Points, in no order, along strands that fork, close into loops and pass close to each other.
In the rows, 128 means zero.
Two points are linked if the straight distance between their rows is under 141. Some points are linked to none.
Z797: [124 143 155 156 131 154 134 119  89 100 170 141 127 130  88  96 112  98
 166 156 197 135 137 125 147 112 119 193 132 132  68 129 111 130 110  70
 117 143 137]
Z947: [105 119 129  84 181 130 138 169 155 125 139 131 149 136 154 133 133 174
 156 101 132 142  89 175 133 122 164 136 117 149 184  80 114 154 207 124
 131  93 159]
Z490: [121 142  67 125 148 107  99 129 158 128  95 151 140 130 200 148 105 107
 179 111 129 121  94 152 124  89 144 110 125 123 210 123  77 131 146 122
 158 114 150]
Z819: [130  82  90 127 164 108 143 126 152 146  97 108  89 144 134 117 125 120
  83 127  95 101 153 111 113 140 131  47 110  99 133 117 159 124 155 185
 163 154 122]
Z670: [111 143 116 117  85  97 107 156 156 117 125 102 136 134 129 148 115 177
 120 118 132 134  86 139 143 119 147 113 160 103 182 139 117  84 128 151
 129  93 166]
Z357: [104 109 179 149 174 125 151 116 118 124 135 148 136 157 109 103 127 156
 116 118 156 114 119 193 142 147 132 160 155 121 105 161 138 118 162 122
 139 123 127]
Z100: [101 124 149 112 101 103 148 106 122 145 144 138 125 133  90  91 119 131
 141 115 137 136 128  83 156  95 152 182 136 139  99 152 128 139 113  79
  76 113 114]
Z69: [172 139 127 101 145 153 143 124  95 116 159  87 111 122  72 120 145 115
 126 155 168 120 144 116 112 153 111 141 112 155  42 107 152  94 150 129
 126 147 132]
Z141: [ 90 105 252 128 100 157 155 164 125  96 149 131 151 144  92 143 141 233
 100 121  93 145 123 115 124 137 162 133 158  92 145 141 135 108 139 122
 111 105 170]
Z608: [137 121 146 160 113 153 116 156 136  90 102 165 147 163 107 122 134 118
 141 129  81 121 143 113 128 153 130  82 150 145 106  94 116 177 139 123
 137 104 117]
Z332: [ 89 111 152 143 165 115 164  94  83 152 123 123 126 156 139 106  91 115
 109 120  97  73 166 178  99 140 133 123 151 116  88 161 123 156 107 159
 163 163 105]
Z428: [185 137 107 173 144 151  91 109 143 114 103 149 131 130 141 117 147  72
 145 155 132 116 128 150 136 164  84 110 119 146 125 150 160 140 130 150
 136 130  99]
Z159: [133 126 128 111 103 134 130 140 115 189 124 105 104  98  96 104 120  97
 132 126 173 142 138  96 125 103 137 158  72 120 144 102 133 109 121  99
  52  96 155]
Z3: [118 132 104 136 121  96 139 127 164  98 125 121 111 135 135 132 118 159
 118 150 170 146 102 140 163 122 120 120 174  93 147 161 138  84 145 145
 150 138 131]
Z336: [185 162  94 113  84 164  95 183 126 103 140  99 132  79 125 170 128  77
 136 209 156 128 140  84 117 129 116 131  70 163 109 107 138 109 110 172
 106 119 150]
Z284: [107 144  83 166 113 109 109  83 134 131 117 160 120 135 202 147 100 117
 143 139 113 149 102 157 121 116  98 123 148  84 165 167 110 113  58 118
 157 159 102]
Z910: [ 95 115 150 124 148 140 200 132  78 156 110 144 127 149 112 119 136 138
 117 121  99 138 160  97 115 138 161 128 184  89 116 143 131 129 114 129
 102 137 164]
Z673: [ 55  88 175 124  92  94 141 107 146 124 141 140 110 140 136 136  92 188
  93  83 112 103 142 141 139 105 147 135 157 106 168 157 112 139 138 121
 154 112 122]
Z619: [136 159 150 123 108  99  94 122 167 156 134  95 151  77 107 143 162 171
 111  72 110 115 108 153 155 125 116 153  68 160 148 149 173 120 158 139
 109 109  84]
Z769: [ 90  82  93 101 185 109 182 138 139 174  99 135  94 141 151 117 119 140
  92 106 140 144 138 101 135 107 151  81 154  70 170 120 122 117 154 135
 134 145 169]
Z256: [130 116  84  95 170 109 110 159 175 134 132 142 128 121 160 112 126 129
 149 112 161 117  93 187 158 115 123 111 111 158 170  89 133 137 211 157
 140 102 125]
Z343: [ 82 108 126  98 118  68 129  88 155 158 132 135 122 140 138 118 100 140
 111  64 103  99 130 133 141  95 146 116 146 140 163 137  90 157 145 121
 166 117 104]
Z420: [152 130 131 138  83 122  99 177 170 116 107 113 126 102 116 161 141 132
  99 150 122 125 131 115 127 153 125 104  91 150 126 110 160 115 149 180
  94  92  96]
Z211: [133 145 126 163 112 163 132 106  63 139 137 140 130 129 115 115 107  58
 143 162 128 118 171 104 115 127 104 148 133 126  74 136 115 154  48 110
 129 161 127]
Z831: [194 151  49 121 125 128  68  91 162 120 135 119 112 113 163 132 128  77
 141 149 194 148  89 138 156 125  71 118 122 146 169 139 125 105 106 114
 144 144 124]
Z897: [ 79  96 178 123 104 107 117 168 164 141 128 112 115 110 114 134 130 223
  88  70 131 130  93 147 145 102 161 125  97  93 224 126 159  99 176 128
  92  98 158]
Z440: [201 151  55 121 149 132  83  71 146  94 150 122 118 113 174 127 113  58
 166 163 176 112 125 139 147 119  81 122 132 153 127 154 119 135 119 140
 186 183 114]
Z753: [ 94 111  84  94 109  65  97 120 171 168 102 124 117 124 150 146 123 148
  84  56  98 109 104 116 143  89 132  82 114 133 200 132 110 130 145 137
 150 122 118]
Z324: [157 146 148 115  94 103  93  97 171 141 151  91 119 100 101 129 148 162
 101 107 139 135 109 108 139 132 113 153  68 168 113 141 159 106 129 109
  88 128  71]
Z737: [165 157 105 137 136 157 125 133 137  65 125 131 136 129 145 165 133 133
 175 153 129 141 132 134 100 139 116 116 126 140 102  81  95 132 160 115
 192 147 126]
Z638: [ 76 117 104 114 124  87 168 120 141 123 151 121  99 139 134 126  93 170
 108 113 158 138 123 120 161 101 147 126 200  78 137 145 116  91 120 121
 147 160 140]
Z408: [199 114  93 101 116 135  98  79 128 141 153  95 104  98 126 112 116  48
 103 141 153  87 179  81 126 140 110 127  87 181  93 136 141 165  98 131
 112 148  99]
Z879: [104 104  92 134 180 107 148 120 158 153 108 155 102 133 154 109 102 101
 131 121 163 115 144 129 149 107 144 108 134 107 151 132 123 131 164 141
 142 129 131]
Z129: [172 160 133 161 125 162  91 161 141 125  93 153 161  98 146 133 165  83
 170 162 120 119 133 137 136 145 104 138  96 154 128 140 156 143 143 165
 107  91 121]
Z529: [128 161 123  94 127 164 116 199 114 140 138 126 158  86 120 121 167 103
 183 157 121 138 117 105 137 106 131 169  61 178 130  96 151 148 149 147
  63  78 167]
Z273: [ 92 148 146 101 141 128 102 175 151 121 150 126 165 124 138 130 136 173
 191  87 115 150  76 149 133  95 176 154 103 151 192  82 103 141 162  85
  82  72 167]
Z540: [131  82 177 140 168 114 160 101 107 160 121 119  87 124 115 118 142 131
  77 130 151 113 164 155 100 162 112 139  99 111  74 147 169  75 151 148
 110 129  94]
Z258: [175 172  83 126  89 152 119 139 103 107 146  99 142  86 119 159 137  69
 134 199 141 127 153  57 132 125 124 148 110 145 100 153 134 121  69 153
 136 152 149]
Z731: [149 125  81 134 132 150 124 130 125 104 143 154 101 128 109 115 121  69
 152 148 177 144 136  96 153 120 113 136 123 138 120  94 123 151 141  96
 138 128 141]
Z509: [109 103 182 123 189 139 153 158 134 127 140 137 136 126 118 105 130 150
 159 125 157 128 130 143 130 127 188 174  90 132 115 102 138 133 198 113
  89  85 140]
Z827: [150 159  79 111 125 167 101 175 125 112 121 131 149 121 155 142 139  94
 183 152  96 132 123 128 101 128 121 106 101 166 142  66 107 161 134 144
 130  98 159]
Z610: [101  98 124  70 140 103 184 124 118 186  85 110 103 134 139 122 148 163
  91  78  95 152 140  89  93 105 152 105 119  95 174 116 113 127 158 122
 103 128 160]
Z836: [ 91  92 148 184  89 120 144 126  99  88 132 150 113 171 125 114  96 143
  75 139  96 112 140 157 130 149 114  91 205  74 114 163 152 144  75 153
 158 173  96]
Z111: [172 171 127 143 124 141 117 109  98  76 161 121 147 122 112 125 139  96
 135 184 170 112 128 133 142 140  91 176 156 168  39 179 138 124  95 134
 137 174  98]
Z139: [145 113 145 124  69  84 114 122 164 149 117  89 111 106 103 133 123 137
  69 111 128 108 150 104 133 136 135 123 103 142 119 134 143 124 123 150
  91 106  74]
Z170: [131 101 114 114 154 116 181  83  82 136 143 108  77 131 113 114 124 113
  96 132 164 124 168 122 111 134 100 129 148 108  50 117 138  99 119 112
 148 207  91]
Z547: [ 97 145 222 151 124 140 144 140 129  90 147 135 177 142 144 139 115 206
 168 148 130 148  98 168 134 120 159 173 164  89 155 167 112  99 127 104
 123 111 159]
Z572: [130 134  69 115 121  93  94 116 166 174  91  99 129 122 154 141 128 117
  96  91  72  96 125 112 126 114 127  68  95 141 181 143 136 140 119 173
 143 138 111]
Z749: [167 135  61 158 138 134 104  68 130  98 145 150 107 135 165 131 100  64
 167 148 157 142 118 139 131 115  85 111 146 116 139 119 101 130  86  99
 199 200 103]
Z512: [160 145 143 195 132 164 151 154  86  82  93 139 158 145 123 138 139 114
 153 191 117 135 143 149 109 166 115 105 187  80  98 133 136 108 102 149
 160 166 139]
Z9: [110 129 148 186 109 129 130 120  89  98 119 163 157 171 145 107 103 125
 122 150  99 109 117 189 134 147 100 120 208 103 112 184 130 153  79 135
 153 153 105]
Z950: [102 129 114 148 128 126 159 110  59 104 152 142 119 143 148 121  98  98
  96 152 114 103 143 154 115 136 101 127 170 121  34 158 154 149  78 126
 151 222  57]
Z172: [141 134 103 116 163 174 143 178 124  88 127 138 135 129 154 158 128 129
 173 153 127 150 136 137  95 140 144 114 115 143 127  38  96 159 169 121
 154 120 158]
Z700: [ 93  54 172 132 165 118 177 131 118 136  97 153 108 142 114 120 163 167
  68 104  97 118 156 124 122 151 147 115 132  99 131 146 165 128 180 145
 135 110 132]
Z774: [122 108 160 125 173 114 136 114 133 161 132 141 127 124 102  91 145 122
 131  91 149 108 132 160 149 134 136 162 106 148 106 135 150 133 182 120
 104 101 104]
Z55: [ 92 108 170  90 111  88 149  67 114 167 142 126 124 145 112 107 142 185
  84  66  92 126 117 154 118 119 102 150 121 142 113 153 127 141 139 103
 145 145  85]
Z854: [156 162 153 136 127 131 104  95 124 102 145 128 155 145 111 120 137 130
 121 134 136 103 116 164 131 148  90 155 138 182  57 170 126 132 130 128
 147 146  89]
Z388: [152 165 162 161 138 158 135 155 107 112  95 142 173 124 136 144 148 115
 164 185 110 123 137 147 110 153 127 129 137 123 106 153 129 117 131 174
 140 111 148]
Z611: [ 92  67 211 131 171 163 169 124  84 126 112 132 144 174 132 144 132 184
  66  87  71 129 156 148  78 159 155 107 169  95 168 127 111 192 123 124
 167 140 171]
Z893: [ 80 132 182 140 134 136 147 127 131 100 141 135 150 138 171 180 108 204
 142 113 117 163 115 148 104 118 165 157 155  82 173 136  77 106 109  93
 144 119 164]
Z773: [107 149 232 136 110 141 111 163 143 143 148 101 159 112  88 117 138 198
 147 118 116 152  98 137 122 127 169 142  83 117 148 104 141  95 140 111
  70  92 143]
Z497: [ 83 122 209  94 158 135 161 147 102 159 117 104 155 143 131 152 159 174
 112  70  68 145 144 131  89 142 170 131 139 123 190 121 107 169 143 120
 109  89 183]
Z511: [129 141 155 174 154 164 147 125  71  98 118 152 146 143 114 117 112  82
 146 148 110  90 175 130  98 136 129 134 149 140  47 129 106 162 102 121
 151 169 119]
Z517: [161 139  83 160 117 149 101 125 109 104 148 149 126 110 121 100 122  37
 155 172 179 120 143  88 171 112 107 168 125 146 124 153 123 168 100 118
 130 115 147]
Z818: [156 149  83  83 143 145 139 108 105 145 164  72  94 101 111 133 112 105
 138 143 191 130 146 111 112 120 111 143  97 132  97  91 120  89 130 119
 146 164 162]
Z951: [180 107  76  78 114 130 112 133 136 150 131  98 114 110 115 105 131  73
 119 128 114  94 161  93 119 138 120 102  88 183 103  78 143 169 145 149
 100 112 108]
Z978: [112 149 221 155  71 131 116 157 126  99 116 144 192 129 138 149 133 173
 156 148  91 132 111 151 140 128 132 139 183  98 159 175 107 108 102 138
 125  81 151]
Z815: [118 157  82  82 157 117 152 100 109 179 145  82 110 125 131 126 108 124
 139 112 155 130 132 125 117 106 136 132 139 115 123 111  94 105 109 121
 153 153 166]
Z882: [129 115  94 133 125  99 117 107 185 113 121 159  87 143 127 131 133 139
 100 118 169 170  88 112 167 123  99 106 138 120 155 132 137 104 158 109
 140 142  99]
Z751: [116 130 154 103 170 165 152 175 119  99 164 119 138 127 107 109 129 159
 185 156 155 157 109 112 123 112 180 167  90 138 113  73 129 133 176  90
  95 107 173]
Z203: [141 111 133 121 191 160 172 128  84 121 128 128 132 165  98 126 136 143
 113 107 128 136 139 152  96 167 137 104 165 122  88  76 105 144 155 104
 176 168 150]
Z666: [170 160  99  97 113 146  69 111 145 168 144 106 131  92 132 143 145 108
 143  91 128 133 113 131 122 131  96 134  64 180 140  95 128 129 123 105
 106 107 126]
Z634: [153 114  65  88 135 134  99 182 146 130 136 121 101  70 143 127 138  79
 127 159 176 110 130 102 148 110 107 147  41 182 130 104 182 118 172 164
  60 109 130]
Z431: [136 122  61 111 122 105  79 124 158 167 105 126  92 114 166 152  90  88
 121  94 150 111 126 112 118  88 128  95  66 148 173  95  97 125 128 114
 116 130 114]
Z989: [102 141 154 140  90 149 130 163 137 136 115 159 134 126 114 147 134 146
 142 122 114 173 120  73 137 115 148 133 142  99 153 122 114 106 101  95
  67  92 170]
Z184: [102 149 208 142  80 129 117 129 133 106 143 145 154 134  89 113 136 162
 139 141 115 150 116  86 155 112 135 166 128 140  75 147 127 121  93  81
  83 112 103]
Z212: [184 132  59 121 126 146  75  92 147 150 133 153 134 129 133 115 139  49
 149 105  93 119 122  98 140 126 102 100  94 181 152 112 127 184 103 115
 144 140 110]
Z898: [128 163 195 160 100 142 119 144 115  85 144 148 162 125  98 116 122 119
 164 177 156 122 133 112 155 114 137 178 144 141  56 154 114 126 101 112
 105 117 117]
Z396: [109 157 131 151 138 148 155 118 101 117 130 132 139 135 160 164 118 159
 153 135 131 167 121 157 104 135 134 144 170  80 141 125  88 102  88  98
 159 156 157]
Z167: [130 135  48 108 110 105  58 164 161 124 106 134 132 113 182 167 111 113
 148  97 129 114  86 141 130  90 131  98  84 162 194  86  95 124 144 127
 116 102 123]
Z679: [153 154  84 157 102 106  98 124 153  97  94 118 158 135 170 144 114 109
 163 155  73 101 116 128 121 122 136  98 139 125 163 162 113 146 102 168
 169 125 120]
Z261: [119 105 141 140  86  90 130  96 137 142 131 116  93 144 106 110 108 140
  67 112 135 123 145 124 135 145 113 118 156 116 107 143 134 128  97 138
 119 136  82]
Z911: [104 154  92 113 104 116 142 104  93 176 138 111 114 121 121 131 107 112
 131 121 132 148 133  99 118 107 134 147 153 101 127 130  97 105  49 108
 108 134 156]
Z653: [119 158 100 138  84 137 103 142 122 123 122 136 137 115 128 166 122 117
 152 134 124 161 113  82 118 108 137 134 134 106 149 114  86  94  60  96
 104 100 169]
Z681: [132 118 119 151 114 140 114 146 138 134 107 122 122 160 126 124 109 117
 132 106  78 121 140 136  99 150 145  65 135 113 160  75 103 158 115 144
 141 109 142]
Z801: [162 170  94 123  93 138  82 142 130 119 159 118 151  95 120 118 133  78
 160 161 166 123 113  90 165 100 130 183  95 169 135 144 119 146  95 116
 100  89 151]
Z917: [108  93 174 179 173 171 160 133 103 104  97 163 155 180 155 138 119 152
 122 124  76 130 143 165 101 160 152 101 178  78 171 141 116 173 114 129
 167 150 159]
Z463: [147 112  60 134 164 116 136  77 139 125 136 124  88 134 146 117 120  78
 107 155 140 124 143 106 144 126  89  83 148 115  98 153 157 122  99 152
 175 216  86]
Z974: [161  91 120 115 100 114 139 104 118 174 115 101  77 106  96  91 120  72
  94 134 180 128 169  88 123 124 114 143  96 115 107 115 145 113 114 113
  64 117 108]
Z510: [ 90  98 183 152 108 122 122 132 166  88 124 166 142 143 138 141 121 189
 125  97 122 119 119 169 151 125 136 133 156 112 185 145 120 146 174 111
 162  92 129]
Z447: [108 148 152  84 131 113 171 139 115 134 152  75 135 134  83 122 130 182
 141 133 121 135 115 105 117 119 177 146 132 126 103 126 127  96 149 131
 113 123 160]
Z297: [124 104 110  82 123  90 126 125 148 189 106  96  97 113 138 119 101 124
 111  68 144 113 140 131 108  97 141 113  79 130 161  78 103 127 161 115
  97 108 115]
Z188: [ 96 105 207 114 139 149 168 148 100 125 126 103 141 152 101 146 144 203
  86 109 100 132 140 151  94 160 157 119 155 105 142 121 119 135 146 145
 153 112 178]
Z630: [128 135 102 140 100 122 141  85  81 142 149 113 107 136 140 121  91  86
 104 148 109 115 163 120 108 136 107 127 146 119  68 146 131 147  34 128
 132 192  72]
Z564: [ 72  79 196  91  86  79 147  96 137 154 136 112 117 125 105 109 135 210
  84  51  95 112 131 138 130  98 139 149 117 118 170 143 133 142 161 103
 130 112 110]
Z859: [113 113 149 170 134 167 181 148  72 116 117 157 120 149  96 124 132 130
 116 133 121 156 162 101 116 156 139 114 197  75  91 106 126 124  93 101
 120 171 152]
Z717: [145 112  77 101 153 129 118 128 143 140 138 139  88  93 135 107 123  61
 141 140 186 111 145  92 151  99 118 152  66 163 119 118 145 139 176 129
 108 116 130]
Z90: [124 112  90 135 150 118 113 145 161 159  81 115 122 132 152 128 141 129
 101 113  91 102 127 150 126 137 121  59 106 109 192 133 162 129 157 196
 154 124 139]
Z470: [145 124  89  87  98 101 119 116 137 150 119 108 129 133 111 117 129 100
 123 101  81 109 142  76 123 121 147 106 127 169 119 102 106 172 124 123
 124 108 111]
Z7: [120 164 158 109 104 125 149 168 115 136 142 105 155 108  87 140 122 127
 157 166 132 132 128  90 133 111 180 157 133 128 104 144 125  97 116 159
  87 104 161]
Z147: [169  89 117 130 130 141 133  76  98 146 128 132  91 118 108  95 137  49
  98 144 147 106 182  86 118 142  86 136  97 147  70 143 159 144 109 116
 103 151  89]
Z948: [157 106 133 162 161 151 116 121 132 115 113 157 117 148 117 114 131  86
 130 125 126 103 151 149 116 162 113 100 115 149  94 105 138 152 162 136
 143 125  99]
Z555: [ 81 150 137 167  98 120 117 105 123 161 104 153 143 125 182 154 118 138
 124 118  77 140 123 160 115 126 115 130 136  91 178 185 122 123  62 144
 129 123 116]
Z518: [204 144  77  91 123 162  78 145 146 112 155  95 118  72 147 148 138  70
 128 180 169 108 145 109 128 148 100 127  64 188 111 127 176 121 141 183
  93 126 137]
Z636: [130 131 170 119  94 131 106 194 152 144 146  98 132  99  79 107 137 171
 137 131 139 154  92 125 129 122 155 132  67 136 144  71 170  93 155 128
  36  89 129]
Z445: [167 150  55 133 109 151  83 127 131 106 121 147 146 134 137 137 139  78
 176 134  95 145 104  97 125 122 110 101 130 145 154  95  98 155  88  98
 155 111 150]
Z863: [119  99 122  91 184 124 201  84  70 160 135 130 114 148 117 106 123 122
 115 102 132 132 154 129 101 121 131 130 160 114  82  98  97 141 135  86
 166 198 124]
Z548: [135 179 139  99 108 140 117 142 106 151 147 102 158 105  95 121 143 101
 170 141 123 124 129  91 131 107 146 172 100 168 103 129 113 138 105 126
  93  90 160]
Z326: [120 170 163 122 137 147 116 185 140  87 150 120 173 119 136 122 126 163
 216 162 145 154  78 137 130  96 182 170 116 126 155 107 110 111 153 107
  94  85 180]
Z533: [ 92 125 241 135 107 141 138 124 116 136 152 120 140 147  94 113 136 226
 114  99 107 170 105 131 107 132 146 151 121  98 122 121 118 106 109  74
  92 122 142]
Z802: [168 134  78 112 139 112  83 152 183  98 137 122 117 107 156 113 118 103
 162 152 197 111  97 164 165 116 110 134 108 166 145 112 140 126 186 156
 119 104 108]
Z813: [122 126 132 147  81 121 118 127 129 147 114 113 110 145 106 132 126 152
  87 104  90 140 132 119 104 151 125  83 154 100 142 120 114 122  84 149
 137 123 137]
Z956: [ 95 132 179 157 105 135 109 148 160 102 103 149 144 120 171 192 120 183
 140 109 107 153 118 132 102 117 150 129 104 100 182 116  80 107 128  98
 124  89 141]
Z687: [102  94 100 132 180 110 182  90 110 137 133 123  85 138 153 123 111 126
  92 134 133 121 160 137 118 128 110  88 152  81  88 129 142 112 123 144
 193 226  91]
Z325: [115  88  94 148 170 100 144  93 142 140 122 158 104 159 136  89  87  69
 136 119 121  93 153 119 145 109 146  90 153 116 123 131 119 167 126 139
 166 167  98]
Z8: [112 105 156 142 205 135 153 138 118 127 109 161 163 153 145 106 148 140
 138 117 131 103 121 190 147 149 152 145 164 120 152 165 136 150 183 149
 157  95 156]
Z415: [184 159  67 152  88  97  72 106 169 104 102 107 149 108 190 161 117 104
 126 166 123 110 104 127 131 127 114 113 123 136 172 182 118 112  66 154
 145 138  97]
Z701: [166 136  76 111 111  91  73  86 192 119 146 132 122 131 140 136 138 127
 116 104 157 150  68 138 163 120  92 116 129 161 163 130 117 113 129 108
 155 132  91]
Z814: [168 169  82 116 101 131 125  99 114  99 170 101 128 110 120 141 141 107
 119 175 156 138 126  81 151 133 105 164 141 160  78 165 139 119  66 116
 142 175 109]
Z809: [156 114 141 133 135 122 130 166 136 119 129 113 111 107  88 134 154 108
 105 177 155 122 137 117 134 160 137 128 109 136  80 136 185  73 155 187
  89  93 112]
Z67: [124 153 142 155 111 135  97 134 172 113  97 167 144 114 159 169 150 151
 155 117 114 157 110 131 126 122 112 138  86 136 159 128 114 124 147 101
 127 101 111]
Z234: [160 110  83 108 164 100 120  84 162 136 136 105  91 126 133 114 149 101
  71 146 159 116 132 117 158 147  84  92 138 143  99 176 178 103 131 168
 142 168  84]
Z192: [102 108 120 119 211 134 178 122 130 138 124 177 134 153 151 116 124 122
 151 114 150 137 125 138 150 115 165 147 164 114 148 136 112 153 172 112
 149 130 160]
Z125: [ 66 141 176 121 102 118 151 103  90 151 153 148 136 152 138 124 135 191
  96 108  91 150  99 164 123 133 100 163 147 119  96 178 140 129  90 106
 129 147 105]
Z33: [125  87 154 126 159  95 148 129 142 121 138 101  86 131  91 111 149 151
  75 140 168 121 130 141 142 153 128 125 124 114  87 146 182  66 175 163
 122 114 106]
Z524: [ 99 102 196 147 126 122 119 151 170 108 129 126 131 119 115 133 142 214
 110 106 147 132 101 177 147 133 144 142  97 111 183 134 165 107 196 132
 132  94 129]
Z355: [102 122 138  77 131 105 156 148 141 155 123  97 122 130 103 121 150 180
 113  95 108 133 114 113 125 119 157 127 111 133 145 116 143 119 182 136
 104 100 148]
Z718: [110 107 107 182 120 132 166 135 100  98 123 142 100 151 113 121 115 125
 106 140 120 140 153 111 135 149 133  88 214  62 108 123 146 114  87 133
 148 198 118]
Z214: [130 145 125  99  94  97 113  77 131 130 146 123 141 137 116 132 127 130
 123  98  84 115 129  98 123 120 123 143 130 176  84 136  92 159  96  97
 149 128  85]
Z826: [135 171 123 132 102 114 109  94 108  94 148 125 164 150 132 135 119 132
 135 135  94 107 122 144 125 135 111 144 173 162  72 161  94 149  78 123
 177 154  94]
Z738: [100 137 145 134 141 148 166 155 121 137 104 159 145 146 119 135 160 158
 134 129  98 161 116 105 141 139 146 129 167 102 149 157 147 118 138 132
 105 106 175]
Z501: [ 67 141 187 146  85 127 153 128 102 160 124 155 142 128 144 153 121 159
 109 133  83 152 135 132 121 127 130 150 148  92 131 184 133 114  70 141
  95 122 123]
Z478: [135 162 139 144 124 140 120 101 139  94 128 143 138 137 157 169 130 163
 155 137 127 158 111 152 103 134 104 144 120 127 116 129  95 109 127  98
 179 143 116]
Z896: [136 106 107 114 120 147 130 180 129 161 104 124 110 129 114 118 142 121
 113 112  99 139 140 121 105 156 130  79 108 133 144  55 143 147 147 156
  87  91 143]
Z251: [102 131 188 135  56 115 117 143 129 109 143 106 148 136  98 142 131 202
  96 134 115 127 103 163 138 137 127 128 178  95 163 170 134  92 102 163
 148 100 156]
Z114: [158 137 105 118 124 117  93 162 165 148 112 116 133  75 133 148 161 126
 108 102 114 107 129 137 149 138 108 115  67 172 143 113 189 131 180 173
  90 103  87]
Z374: [137 117 126 153 164 150 138  96 105 121 151 164  99 146 106 102 105  82
 146 132 201 140 137 151 141 131 102 152 143 126  99 106 110 135 132  77
 145 156 123]
Z240: [129 136  78 148 132 105 102  88 148 112 125 156 122 136 181 138  88 106
 169 123 160 141 100 159 133 103 116 128 157 103 170 128  73 112  99  94
 178 142 123]
Z918: [130 126 149 133 165 139 175 117  60 118 133 120 124 134  93 121 131 116
 111 146 138 102 162 136 100 148 121 149 149 132  25 135 136 107 127 125
 140 178 115]
Z417: [167 114  99 109 150 111 111 110 159 158 121 116 116 110 113 109 172 103
  86 112 132 108 130 122 159 156 100 108 109 163 111 150 191 124 160 165
 114 120  88]
Z113: [150 166 106 131 133 138 104 147 134 106  92 127 173 136 173 141 149 125
 186 138  68 119 107 161 108 136 125 101 133 149 168 127 106 162 149 157
 170  98 147]
Z955: [148 118 125 136 125 161 112 164 118 156 114 156 136 122  90  94 164  90
 139 113 120 136 133 122 148 152 113 123 115 157 119  83 155 166 142 117
  76  77 132]
Z402: [123 126 117  77 140 169 158 193  98 139 142 116 124 109 106 118 151 127
 159 155 133 159 126 100 111 120 140 148  75 150 120  53 140 134 159 119
  69  92 184]
Z319: [127 122 149 198 184 180 171 135  74  95  88 176 166 162 158 133 131 122
 151 164 104 140 141 167 103 159 130 123 180  77 120 150 126 148 103 115
 162 181 146]

A fork is a point with three links, a tip a point with one. Leave the first point through the second and follow the links. Name the first fork or tip that comes.
Z9 / Z836 => Z918
Z258 / Z814 => Z159
Z826 / Z854 => Z731
Z69 / Z818 => Z9
Z608 / Z948 => Z188

A piece is two or more points that can be reached from each other along the links. Count, over all rows, the pieces, the separate loops (a circle has one, a figure eight two, a Y none), the forks (points with three links) and the tips (points with one).
pieces => 3
loops => 3
forks => 17
tips => 17
